Each row is a point on a landscape with many peaks, with its height.
From any point a climber steps to the highest of the 2 points nearest to it. It stops when none of these is higher. Distance is the straight distance between rows; heights are no part of it.
puvep: [-0.93 -0.43  0.34  0.01 -2.76 -1.79 -1.86  2.16  0.27  1.01  2.88 -3.13
 -0.02 -2.63 -0.68 -2.49 -5.35 -1.79 -2.35  2.16  1.81  0.32  5.47 -0.77]  (h 55.4)
kelel: [-0.03  6.06  4.16  3.71 -1.45  1.81 -2.70 -0.19 -4.72  0.24 -4.15 -4.60
 -1.21 -1.17 -1.84 -0.80 -1.07 -0.25 -2.06 -2.62 -3.51  1.60 -0.50 -1.89]  (h 14.9)
lasi: [ 3.35  4.40 -3.01  1.47 -4.38  1.19  0.72 -0.45  2.23  0.60 -0.68 -4.55
 -2.95 -2.64  0.16 -2.11 -2.23  2.26 -1.78 -0.53 -0.41  3.61 -1.88 -1.30]  (h 15.9)
ridu: [ 0.02  0.12  2.07  1.87 -1.73 -1.67 -0.19 -1.53 -0.64 -1.16  3.78 -0.43
  5.36 -0.47 -5.28  2.61 -4.28 -6.41 -0.72 -0.34  5.65  1.72  5.73  0.31]  (h 33.2)
feb: [ 2.08 -1.41 -3.66 -3.94  0.51 -4.72 -2.32  1.68  1.24 -0.11  1.63  1.65
 -1.13 -3.53 -5.42  1.00 -3.03  0.64  0.75 -0.03  5.85 -5.95  3.60 -3.37]  (h 23.2)
nidos: [ 1.35  1.10 -1.16  0.15  0.61 -0.14  7.44 -0.89  4.69 -1.35 -2.33  0.16
 -1.72 -0.04 -3.22  0.69 -0.98  1.68  0.01 -1.96  2.53  2.99 -1.81  3.78]  (h 46.5)
gomav: [ 2.88 -3.86 -5.47 -2.49 -2.20 -5.73  3.35 -0.19  5.58  1.58  0.46  1.02
 -4.49 -4.57 -4.81  0.72  1.87 -0.35 -1.52 -2.43  4.15  2.02 -1.00  2.62]  (h 23.6)
naz: [ 2.26 -4.30 -1.30 -2.94  2.20  1.18  5.59 -1.46  2.66 -3.36 -4.56 -1.95
 -0.87 -0.01  6.12  0.72  0.27 -1.51  4.17 -1.45 -0.30 -0.05  2.05  2.03]  (h 56.6)
fusok: [-2.14  0.42  3.09 -0.14 -1.59  4.11 -0.14 -0.36 -3.28  4.46  3.01 -4.11
  4.91  6.92 -2.63  2.13 -4.95 -2.23 -6.36  2.38  4.24  1.71 -0.70 -0.41]  (h 53.8)
vavu: [-0.37 -2.14  0.06 -0.12  4.38  3.35 -1.69 -3.24  3.85 -4.35 -4.53 -0.56
 -0.03 -2.60  2.32 -0.98  2.86 -1.59 -4.33  0.33 -1.96  0.36 -2.44 -0.59]  (h 56.9)
far: [ 0.74  4.47  3.11  4.28 -1.91  2.37 -3.68 -1.55  3.50 -3.96 -1.16 -4.72
  0.48  3.01  0.28  0.71  0.15 -1.25 -0.40  2.39 -1.87 -0.14 -0.71 -2.14]  (h 22.0)
gek: [ 1.61  3.17  2.14 -3.55 -1.22 -0.73 -6.45 -0.51  2.86  1.12  1.33 -0.82
 -0.01  2.05 -1.81  2.44  2.32  1.06  0.64  0.10  3.46 -5.28  1.69  1.32]  (h 29.7)
pek: [-2.05  1.92  3.08 -0.68  7.33 -0.42 -2.03 -2.16 -3.92  2.37 -2.35 -2.58
  4.95  4.77 -0.12  0.22  0.56 -2.35  0.32 -1.11 -5.45 -4.45  4.71 -0.04]  (h 59.8)
gozu: [ 1.07 -2.48 -0.82 -1.75  3.82  3.23  4.08 -4.04  5.40 -4.87 -4.35 -1.99
  1.47  0.67  4.72 -1.97 -1.73 -0.21 -0.62 -1.01 -1.72  0.84 -0.30 -0.32]  (h 59.5)
Gepug: [-6.94 -5.93  1.01 -2.13  6.03 -0.88 -2.64  0.06 -2.48 -1.29 -0.67 -0.69
  3.35 -1.11 -2.13 -0.39 -0.10 -2.45  1.86  2.18 -6.24 -5.93  0.81 -2.13]  (h 44.3)
zavu: [-1.95 -0.36  1.09 -0.05 -1.91 -1.96 -3.63 -1.69  1.94  4.62  5.69 -0.20
  2.41  2.24 -4.19  0.87 -0.42  0.44  0.69  3.03  5.04 -4.87  0.66  2.02]  (h 39.5)
gez: [-3.46  2.04  0.14  1.71 -2.65 -0.45  5.52  1.94  2.03 -1.02  2.03  1.67
 -0.48 -1.78  2.77 -1.14  0.27  2.54  0.35  1.47  0.47 -1.76 -1.93 -0.71]  (h 37.8)
Nomeb: [-3.53  3.31  2.68  2.91  1.70  4.46 -3.04 -2.36 -4.83  1.70  1.02 -2.96
  4.71  7.71  1.00  4.29 -2.69 -4.39 -4.14  0.52  3.43  2.13 -0.77 -2.11]  (h 61.8)
bar: [-1.11 -2.54 -0.35 -0.42  6.06 -0.63 -2.95 -2.77 -1.59 -2.07 -0.47  2.46
  2.68 -1.37 -1.35 -0.86  2.52 -3.18  3.26 -2.88 -6.93 -6.80  0.18 -1.38]  (h 41.8)
ninu: [-1.41  0.97  1.52  0.87  1.54 -2.72 -0.18  1.64 -0.42 -0.84  4.21  3.66
  0.62  2.85 -4.06  1.18 -3.68 -0.22  1.93  0.85  0.86 -0.98  2.22 -2.14]  (h 33.5)
dokad: [ 1.03 -2.40 -2.52 -2.95  1.82  2.81  4.06 -2.41  1.33  0.07 -1.62  2.51
  1.01 -2.41  3.59 -3.02  3.10  3.99  4.44  1.52  0.31 -6.14  0.94  2.42]  (h 27.1)
Rof: [-0.85 -6.17 -2.31 -0.22 -1.59 -1.93  4.74 -1.17  0.90  1.25 -0.88  1.69
 -2.98 -1.90  3.79  1.82  1.26 -0.50  5.49 -1.78  4.86  1.23 -3.18  5.63]  (h 45.9)
Kovi: [ 3.03 -5.28 -4.06  0.28 -4.21 -0.17  3.48 -1.65  1.50  1.20  1.52  1.93
 -3.84 -0.39  2.18 -0.27  1.23 -0.13  6.75 -1.54 -0.74 -3.28  0.51 -0.59]  (h 58.0)
pomis: [ 4.28  0.78 -1.04  0.92 -0.82 -2.50 -3.39  1.02  2.44  0.81  2.99  0.90
 -0.79  1.39  1.88 -2.36 -2.29 -3.10  0.38 -3.17 -2.69  1.32  0.86  1.13]  (h 4.2)
diboz: [-2.95  0.75  8.74  3.18  2.41  3.79 -4.94 -2.17 -3.07  1.44 -0.64 -2.40
  1.37  1.37 -2.40  0.64  1.39 -1.73  1.12  4.63 -2.05  1.69  1.32  0.65]  (h 25.6)
zer: [-7.30 -3.78  0.50 -2.01  5.54  1.30 -1.65 -2.98 -4.43 -1.79  0.23 -0.38
  0.39  0.87  1.38  1.30  1.52  0.50 -2.73  3.37 -5.88 -5.72  0.04 -1.97]  (h 41.2)
gugaz: [ 1.10  3.52  2.57  1.24 -3.46  3.38  0.65  1.86 -4.75 -3.85 -5.00 -1.32
  3.55 -1.18 -0.10 -2.98 -3.51  2.03 -1.95 -1.17  1.67  2.17 -3.83 -2.85]  (h 19.8)
dano: [ 1.11  5.54 -0.79  2.56 -5.18  0.78  2.82  1.12 -3.30 -0.07 -2.82 -4.01
  0.37 -0.97 -2.48 -1.79 -3.88  2.74 -2.58 -2.65 -1.62  1.89 -1.46 -2.46]  (h 17.7)
feg: [-0.06  1.44  0.78  1.00 -1.29  0.74 -1.70  1.05  3.38 -5.06 -3.15 -3.47
 -0.46  3.34  3.30  1.31 -0.35  0.21  2.61  0.83 -1.38  2.92  1.00 -4.36]  (h 23.4)
Zute: [ 0.26  1.55  3.54  2.04 -0.06  4.48 -3.09  0.51 -1.32 -0.97  0.40 -0.51
 -2.07 -0.19 -1.44  2.06 -0.11  1.13 -4.20  6.24  1.33 -0.56  0.06 -0.49]  (h 36.6)
Simad: [ 1.92 -0.61 -0.72 -1.71 -2.21 -4.62 -0.53  4.59  4.04  2.03  2.69 -2.04
  1.13 -1.88 -5.65 -0.41  2.80  3.10 -1.89  4.44  0.64  4.42  0.69 -2.17]  (h 18.0)
nudad: [ 2.06  1.15  0.75 -1.52 -2.71 -3.68  0.60  1.78 -0.95 -0.58  2.12 -2.36
  3.98  0.57 -5.33  3.15 -1.37 -2.77 -4.98 -1.60  2.76  2.88  3.29 -2.48]  (h 28.4)
fodo: [-0.54  3.62 -1.31 -0.70  2.65  0.26  1.96 -1.15 -3.99  0.18 -1.34  0.63
 -1.94 -0.08  4.22  2.29  3.44 -2.48  3.62  0.48 -4.53 -0.20  3.99 -2.53]  (h 51.9)
tumif: [ 3.89  1.75 -3.71 -1.26 -1.71  1.53  4.05 -1.84  0.47  3.70  3.88 -1.59
 -2.36  0.16  4.14  2.05  1.00  1.07  3.20  1.34 -2.81  4.98  2.06 -0.62]  (h 7.2)
rudur: [-3.20  1.85  4.91  4.73 -0.69  5.33 -5.01 -2.46 -1.83  3.35  2.46 -4.82
 -0.16 -0.06 -3.87  2.07 -0.40 -2.51 -1.19  5.70  3.96  1.80  0.10  0.51]  (h 30.1)
lono: [ 0.63  3.52 -1.40  3.32 -3.80  1.94  2.70 -0.02  3.38  3.28 -5.10 -6.16
 -0.63 -3.19  1.08  0.07 -2.42  2.00 -0.59  0.18  3.05  4.72 -7.50 -0.80]  (h 13.7)
vuka: [ 2.25  4.66  1.94  3.25 -0.27  4.46 -1.14 -3.09  2.32 -5.70 -4.28 -2.57
  0.71  2.55 -0.25 -1.07  0.78  1.37 -2.59 -2.09 -3.46 -0.39 -4.60 -1.53]  (h 20.7)
mamu: [-0.33 -1.27 -4.47 -1.66  5.02  1.15  0.97 -2.29 -1.95  1.71 -3.61 -0.72
 -2.79 -3.12  2.84  1.69  6.09 -4.04  2.58  1.08 -8.36  0.79  0.74 -0.84]  (h 49.0)
vizam: [ 1.15  0.41 -1.23 -3.49  0.19 -2.10 -3.54  1.11 -0.11  1.91  1.21 -0.27
 -1.99  0.44 -5.23  2.63 -0.95  3.75 -1.30 -1.58  4.45  0.29  3.36  0.36]  (h 22.1)
zeg: [ 1.05 -4.13 -1.42 -3.06 -2.84 -1.18  4.69  3.46  0.75 -1.29  0.39  0.62
  0.71 -0.78  2.66 -2.65 -1.50 -0.31 -4.51 -0.70  3.99  3.84 -2.42  1.75]  (h 23.3)
Bobi: [ 2.68 -0.31  1.62 -1.18 -3.93  2.47  4.06  2.53 -1.81 -2.47 -3.52  0.62
  1.42 -2.27  1.85 -2.76 -0.96  1.93 -3.12 -0.23  2.64  5.41 -2.50 -0.23]  (h 21.8)
repid: [ 3.61  0.05 -3.91 -1.68 -0.91 -2.33  4.56 -1.59  0.07  1.90  3.39  3.82
 -2.92 -0.15  0.68  0.48  2.97 -0.73  4.70 -4.97 -2.62 -1.38 -0.27  0.43]  (h 64.0)
fofin: [ 0.91 -1.53 -2.68  0.93  3.31 -1.29 -1.88 -1.08 -1.52 -0.09 -1.00  1.65
 -2.41  2.05  5.87 -1.42 -0.10 -4.00 -0.12 -5.07 -5.24  2.14 -1.61  2.52]  (h 5.0)
vabib: [-0.52  1.36  3.23 -0.09  7.92  0.91 -1.20 -1.06  0.60 -2.46 -6.47 -2.07
 -1.03 -3.09 -0.90 -1.56  1.90 -0.93 -5.35 -0.27 -5.04 -0.26 -3.31  0.52]  (h 53.1)
vubun: [ 2.39 -1.40 -2.58 -1.47 -2.78 -3.63  6.59  1.87  1.83  2.57  4.08  3.36
 -1.45  1.89 -3.51 -0.67  0.26  0.43  2.78 -3.17 -1.47  3.23  1.95  0.59]  (h 58.2)
kov: [ 0.82 -0.87 -1.27 -0.71 -3.82 -4.56  3.40  5.11 -1.22  0.22  0.79 -0.27
  1.99 -2.28 -3.92 -1.24 -1.29 -2.63 -6.03 -0.62  1.00  3.23  0.15  1.40]  (h 25.3)
Tes: [ 4.11 -4.46 -1.12  1.48 -0.11  0.06  5.61 -5.75  2.29  3.22  0.52 -0.45
 -1.67 -3.88  1.78  4.77  0.39  0.91  8.58 -1.39  4.36  0.87  0.11  2.74]  (h 40.5)
vafe: [-1.74  4.22  2.00 -0.69 -0.35 -1.72  3.62  1.62  2.38 -2.44  0.00  1.07
  0.05 -0.84 -1.57 -0.14 -2.88  2.25 -3.02 -2.13  3.94 -0.05 -1.44 -0.39]  (h 41.9)
dega: [-0.17 -3.17 -2.44 -1.45 -3.86 -1.52 -3.00  3.84 -2.13  2.24  2.98  3.02
  1.96 -2.07 -4.55 -0.03  1.96  1.35  3.36  3.11  3.49 -4.24  4.60  1.36]  (h 21.2)
Mut: [ 0.36 -0.35  5.42  2.34  3.84  6.01 -3.41 -4.54 -0.75 -0.87 -0.36 -1.38
  1.51  2.11 -1.78 -0.23  0.15 -1.31 -2.26  5.63 -6.12  1.86 -0.99 -2.71]  (h 24.5)
Zub: [ 0.75 -1.93  3.04  1.28  0.58  1.27 -2.74 -3.55 -0.29 -1.69  2.89  0.85
  3.92  3.09 -3.81  2.35 -1.19 -4.23  2.55 -0.75  2.09 -3.91  5.80  1.13]  (h 37.7)
dopa: [-0.88  3.24  4.81  1.46 -3.39  2.60 -1.78  0.41 -1.62  4.23  4.78 -1.31
  4.22  6.67 -3.16  0.91 -1.44  0.97 -2.90 -1.08  0.80  0.30 -1.41  1.51]  (h 45.2)
nen: [-2.29 -0.81 -2.93 -1.35  1.90 -1.28 -6.49  1.17 -0.29 -0.86 -2.10  1.66
 -4.25  2.61  4.11  1.07  2.71  1.16  3.65  0.31 -0.71 -2.43 -0.67 -1.23]  (h 32.4)
mebes: [-1.29 -4.15  0.96 -3.87  4.40  1.66 -0.31 -3.29 -3.00 -1.41  1.29  3.98
 -1.14  1.14  4.06 -1.35  0.58  2.05 -1.04  0.93 -3.71 -4.67  0.72 -2.06]  (h 36.9)
Suba: [ 2.00  2.69  0.06 -2.10 -1.00  0.15 -0.07  2.65  3.23 -0.75 -0.76 -0.11
  0.27  0.30  2.04  1.41  0.07  2.65  3.87  0.66  2.00  3.15  0.68 -3.83]  (h 24.9)
kugi: [-4.28 -0.29 -0.04  2.18  2.26  0.63 -3.30  2.52 -0.37 -1.32 -1.54  2.94
 -5.21  0.15  1.77 -1.13  1.09  2.46  0.74 -0.09 -1.73  2.34 -2.81  0.06]  (h 35.4)
piza: [ 2.39  0.46 -3.69  0.88 -4.25 -6.01 -2.38  3.96  4.28  1.32  1.87  3.06
 -0.02 -1.54 -2.57  1.67  3.00  0.18  0.21  0.56  2.51  2.61  0.66 -0.99]  (h 19.9)
Ren: [-2.99  0.86 -0.66 -0.84 -5.63 -0.31  2.98  2.54 -4.03 -1.01  2.94 -0.25
  1.38  0.52 -0.55  1.61  1.64  2.84 -3.66  1.64  0.23  2.07  3.05 -0.92]  (h 10.6)
zadep: [-1.83 -1.19 -1.20  0.31  3.25 -3.04  1.06  3.62 -2.31  2.44 -2.19  1.85
 -3.92 -2.47  2.61 -5.35 -3.11 -3.00  3.58 -3.20 -2.62 -3.67 -0.27  1.24]  (h 33.1)
zafil: [ 1.35 -0.95 -1.09  3.30  1.85  1.53 -3.29 -3.86 -1.73 -4.02  2.01  2.78
  3.21  0.70 -0.43  0.46  1.48 -2.84  4.48 -1.54 -1.33 -5.68  3.59 -0.96]  (h 40.0)
rifer: [-1.76  0.17  6.39  1.36  1.57  0.23 -1.45  1.05 -0.20  0.74  3.48  1.64
 -0.77  3.65 -2.52 -0.82 -4.76  0.30 -0.35  1.35 -4.03  2.53  1.42 -3.40]  (h 29.8)
mit: [-0.89  1.03  1.69 -0.70  0.95 -2.25 -1.59  0.63 -2.26  4.75  4.93  2.00
  1.28  3.48 -1.58  1.85  1.65 -3.58 -1.28  5.22  1.48 -4.17  1.65  2.72]  (h 48.1)
rubud: [ 2.40  3.25  3.02  1.01  3.57 -2.84  0.00  1.34  2.37 -2.15  0.17  7.42
 -0.25  2.51 -0.47 -1.20  2.48 -0.25  4.98 -0.44  1.46 -2.28 -1.53  0.07]  (h 28.7)
tenaf: [-0.94 -1.66  4.88 -0.87  5.05  1.61 -3.78 -0.94  0.22 -1.00 -1.55  0.07
  1.08  0.74 -1.27 -2.40 -2.11  1.47  0.72  0.39 -5.98  1.53  2.49 -1.48]  (h 27.0)
Vedaf: [-0.28 -4.62 -3.59 -3.31 -3.24 -4.89  2.11  3.45 -3.77  2.79  4.83  5.24
  2.26 -0.61 -4.72 -0.66  2.73  1.73 -2.15 -3.22  2.17  2.42  1.42  0.18]  (h 10.7)
puv: [ 0.46 -0.55 -4.48  0.76 -0.09  0.55  8.06 -3.80  1.64  5.34  1.75 -1.10
 -2.67 -6.09  2.40  2.50  0.83  4.48  3.24  1.77  4.05  2.40 -0.60  2.06]  (h 34.4)
perog: [ 2.60 -7.69 -6.27 -1.72 -3.81 -1.83  4.21  0.61  2.66  0.98  2.43  3.15
 -3.21  0.12 -0.22  0.45  1.11  1.09  3.91 -1.78  2.44 -1.12 -2.39  4.34]  (h 51.8)
Vaf: [-3.66 -3.15  2.03 -0.77 -4.74 -1.89 -0.79  2.75 -5.26  3.36  6.79  2.49
  2.29  0.05 -3.07  2.65  1.09  0.12 -2.52  0.96  2.04  1.45  2.00  0.72]  (h 13.3)
Viv: [-1.89 -6.26 -2.26 -5.06  4.05  2.04  1.63 -1.72 -1.30  0.86 -2.00  2.78
 -2.31  0.00  4.11 -3.30  1.14  1.85  4.36 -0.79 -1.26 -7.59 -2.29 -1.31]  (h 31.6)
pap: [-0.82  0.40 -0.06 -1.65 -2.20  1.72  1.96 -0.86  0.36 -1.97 -1.04 -0.68
 -3.92  0.08  7.04  2.99  2.69  1.47 -3.28  1.81  1.94  1.89 -4.76 -0.70]  (h 29.4)
fulu: [ 1.83 -2.54 -1.47 -2.38 -1.03 -3.21 -0.43  3.00 -3.54  1.55 -0.70  1.97
 -4.00 -3.56 -0.26 -3.77 -3.30 -0.27  3.00 -2.94  2.20 -2.39  1.94  1.49]  (h 30.4)
rin: [ 1.26 -0.13 -2.92 -0.92 -1.02  0.16  1.97 -2.73  3.12  2.41  2.74  2.89
  0.98 -6.49  0.48 -2.26  1.15  3.48 -3.00 -1.69  4.22  1.73 -2.64  1.30]  (h 28.3)
fama: [ 1.25  3.21  3.02  2.64 -5.73 -1.54  5.57  4.39 -2.50 -2.60 -0.15  0.73
  3.88  0.94 -5.09  0.03 -1.00 -4.07 -4.58  0.09 -0.80  2.86 -2.88 -1.27]  (h 23.0)
sal: [ 0.61  2.46 -1.02  0.70 -5.09  0.32 -0.45  0.76  2.36  1.95  2.46  1.82
  3.04  2.38 -0.78 -0.38  0.32  6.06 -3.74 -1.74  2.80  2.47 -6.65 -0.08]  (h 34.3)
dake: [-1.73 -0.50 -0.07  0.04 -0.55 -0.93 -3.74  1.60 -1.37 -1.14 -0.72 -1.58
  2.70 -1.68  1.51 -2.22 -3.00 -2.59 -1.74 -1.97  2.59 -3.01  3.97  1.61]  (h 60.8)
lat: [-1.03  2.47 -0.49 -1.08  4.20 -0.65 -0.72 -0.43 -0.94  0.79  0.47 -0.94
  2.55  3.35  1.81 -0.95 -3.27 -0.91  0.45 -0.79 -0.06 -5.82  4.33  0.31]  (h 67.5)
Mezoz: [ 2.06 -1.32  1.24 -2.82 -3.01  1.30  4.08  1.52  3.23 -1.77 -2.30 -4.33
 -0.70  2.71  1.15 -2.22  0.89  0.67  2.28  0.56 -1.80 -0.36  3.03  3.25]  (h 52.5)
Kud: [-2.31  4.16  3.69  2.70  0.86  1.63 -5.14 -1.73 -4.63 -0.41 -0.82 -3.80
  3.20  1.29  2.14  2.56 -4.87 -6.21 -2.93 -1.63  0.35  1.30 -0.97 -3.96]  (h 53.7)
Boduz: [-1.96  2.00  6.88  3.12  1.08  2.12 -4.41 -3.42 -3.34 -2.12 -4.50 -4.77
  1.08 -0.32 -3.14 -1.42 -0.25 -0.98 -5.88 -0.27 -1.94 -1.37 -3.72 -2.23]  (h 11.4)
Rado: [-5.03 -1.49  2.77 -1.64  7.20 -0.69 -4.45  0.57 -1.48 -2.59 -4.32 -4.01
  3.99 -1.52 -2.15  0.08  1.55 -2.32 -3.62  1.50 -3.52 -1.59 -1.14 -1.06]  (h 48.2)
lotup: [-3.78 -0.49  1.73  1.38  0.68  0.92  0.35  0.71 -4.47  1.08  3.43  1.89
 -0.24  1.01  2.51  0.21 -0.78 -1.79 -2.19  3.89 -3.02 -3.13  2.09  1.95]  (h 57.7)
lera: [ 1.46  2.64 -3.07  3.67 -0.08  1.54 -2.83 -0.59 -1.46 -0.86 -3.79 -1.59
 -0.95  1.26  4.03  0.49  2.87 -2.43 -0.87 -1.94 -5.13  3.17 -2.89 -0.28]  (h 5.5)
Desiv: [ 0.54 -1.44  3.92 -2.31 -0.65  2.20  0.14 -1.86 -0.60 -1.92 -0.43  2.74
 -1.08  1.66  4.94 -0.28  2.97  1.20 -2.09  0.12 -2.54 -0.09 -2.10  0.45]  (h 32.6)
vid: [-1.63 -0.65 -2.33  1.22  0.36 -3.20  4.21  1.52  2.22  0.50  2.91  2.51
 -2.46 -1.98  2.33 -4.23 -1.43 -1.60  1.80 -1.57 -0.74 -5.36 -1.16  2.32]  (h 35.0)
defu: [ 1.84  1.64  0.64 -1.18  1.45 -1.66 -1.70  2.36  0.93  0.71  2.13 -2.11
 -3.18  0.74  0.23 -0.33 -5.20 -3.06 -5.44  3.48  1.65  0.41  0.37 -2.36]  (h 48.0)
fuma: [-0.40 -0.61  4.92 -0.02 -1.15 -0.46  0.22  1.47  0.16 -3.31 -2.22 -3.33
 -1.59 -0.06 -0.64 -1.42  1.39 -2.89  0.11  2.85 -2.22 -2.86  4.29  0.26]  (h 48.3)
bafe: [ 0.93 -2.26 -4.00  0.67  1.11 -1.98  8.51 -1.81  4.21  3.12  1.32  1.53
 -1.16  1.02 -1.12  2.24 -3.69  2.07  2.99 -3.04  1.03  5.43 -0.14  2.85]  (h 51.7)
Rivos: [-1.06  1.52  0.91  0.54  1.07  1.23  2.55 -0.46  1.37 -1.42 -5.80 -1.28
 -5.34 -0.95  6.01  0.21 -1.60  2.90 -0.51  1.40  1.84  3.78 -7.36 -4.29]  (h 26.3)
susib: [-0.40  2.18 -3.18 -3.39  0.68 -1.60 -0.64  2.60  1.81  1.49 -0.69  2.03
 -2.43  1.25  4.53  0.09 -0.41  3.29  4.86  0.47  3.01 -1.38 -1.64  0.28]  (h 28.2)
tedan: [-2.97 -1.79 -3.71  2.54  6.11  4.18 -0.05 -3.17  1.42 -0.23 -3.44  2.11
 -1.13 -3.28  1.86 -1.66  1.70  6.09  2.89 -1.50 -3.50  0.35 -2.31  2.45]  (h 43.7)
Fal: [ 1.54  0.87 -0.14 -2.09 -6.57  0.62  2.41  1.05  0.82  0.69  3.72 -2.25
  0.04 -0.11  2.67  1.63  2.84  1.08 -2.12  3.89 -1.40  3.29  1.58 -2.38]  (h 9.0)
nokeb: [ 0.78  6.07  3.95  2.17 -3.22  1.28 -1.63 -0.72 -0.01  2.01  2.10 -0.53
  2.55  3.60 -2.07 -0.65 -0.92  2.16 -2.32  0.87 -0.57  1.83 -6.98 -3.20]  (h 38.6)
noli: [-0.36  4.99  1.50  0.35 -0.70  0.10 -3.80  0.33 -2.64 -0.89 -0.56 -2.36
  0.82 -0.22  2.38  0.49 -3.51 -1.20 -6.03 -4.05  3.34 -0.77  1.22  0.10]  (h 54.5)
tileg: [-2.86  3.42 -1.97  0.34  7.85  0.23 -2.38 -0.64 -3.80 -1.12 -3.41 -2.07
  2.90  0.36  2.16  1.48  2.32 -0.57  0.09 -0.47 -5.86 -1.37  3.48 -2.14]  (h 55.3)
nimo: [-0.93 -4.35  2.35  0.60  2.33 -0.62 -5.67  0.98  2.65 -4.04 -4.45 -3.88
 -1.51  1.19 -0.58 -1.30  2.10 -3.14  1.40  2.60 -5.07 -2.86  2.16  0.38]  (h 45.3)
logil: [ 2.60  1.08 -5.56  2.80  0.22  3.72 -0.10 -1.18  0.22  0.36 -1.19 -0.51
 -3.31 -0.85  4.25  1.97  2.48 -0.26  1.96 -0.63 -2.03  3.96  0.91  1.75]  (h 6.0)
Fad: [ 3.99 -1.67 -4.90 -1.76 -0.81 -4.06 -1.14  3.05  2.09  1.42 -1.65  1.23
 -4.21 -2.98 -3.07 -1.45 -0.57 -0.65  5.44 -1.73  3.63 -4.66  0.11 -0.76]  (h 27.2)
Gos: [ 3.71 -1.65 -1.29 -2.87 -0.33  1.37 -1.66  0.69  0.01 -0.09  0.78  2.96
  1.01 -2.92 -0.93 -1.58  3.54  3.00  2.83  2.37  3.77 -3.75  3.61  1.40]  (h 23.7)
damev: [-0.16  1.19  0.35  0.72 -2.76  0.64 -3.42  4.90  0.85 -0.43  0.63 -1.05
  0.64  3.32 -1.88  0.71 -2.42  0.56 -3.76  2.55  2.50  2.94 -1.44 -0.47]  (h 42.2)
sudu: [ 0.78  2.03  0.72  0.35 -1.26 -0.86  1.97  0.48  1.03 -3.91  1.58  5.84
  3.76  3.72 -1.77  3.32  1.90 -0.65  1.98 -0.56 -0.06 -1.93  2.50  0.13]  (h 30.6)
sikor: [ 1.86 -3.78 -1.02 -0.76 -4.72 -1.29  0.18  2.25  1.02 -0.01  1.53  0.80
 -4.95 -4.93 -3.04 -1.79  0.37  0.02 -0.72 -0.49  2.53  0.49  1.53  3.05]  (h 26.8)
tefal: [-3.45 -1.28 -0.55  3.14  2.84  2.00  2.01 -0.42  0.08 -2.36 -4.71  2.15
 -2.84 -1.75  3.14 -0.43 -1.50  6.13  3.03 -1.54  1.28  4.78 -2.62  1.73]  (h 39.3)
Taku: [-2.10 -3.70  1.89 -1.72 -3.14  2.00 -2.85  1.96 -6.37  4.41  3.69 -0.18
  1.83  1.68 -2.81 -0.52 -1.02  0.90  1.32  3.51  3.09 -0.86  4.66  3.82]  (h 17.3)
mib: [ 1.13  2.67  4.20  0.92  2.38 -1.18 -4.91  1.71  1.48 -1.35 -2.30  2.70
  2.10  3.38 -0.17 -3.00  1.32 -0.11  3.20 -1.34 -2.85 -3.00  0.22  3.43]  (h 26.7)
Rikik: [-0.32 -1.41 -4.79  0.20  7.45  2.11  1.89 -6.71  0.61  0.50 -2.64  1.56
  0.73 -4.10  3.89  0.08  3.12 -0.12  3.15 -2.38 -4.73  0.97 -1.80  0.17]  (h 46.7)
vunen: [ 1.42  0.97 -1.88  0.26 -3.16  0.14  3.70 -2.45  3.39  2.96  1.73  0.39
  3.13 -3.37 -0.20  0.94  2.07  3.17 -1.42 -3.05  4.93  6.00 -7.27  1.16]  (h 31.2)
reg: [ 2.35  1.73 -6.66  3.36 -2.41 -5.57  1.06  1.45  4.82 -0.77 -0.03  1.93
 -0.80 -3.22 -4.21  1.02  3.64  0.05  0.17 -3.00  3.73  3.09 -0.80  3.93]  (h 21.4)

For each start below, name the point where the climber stops.
vuka => lat
diboz => dake
reg => repid
feb => repid
fofin => Gepug
lasi => Gepug
lono => lat
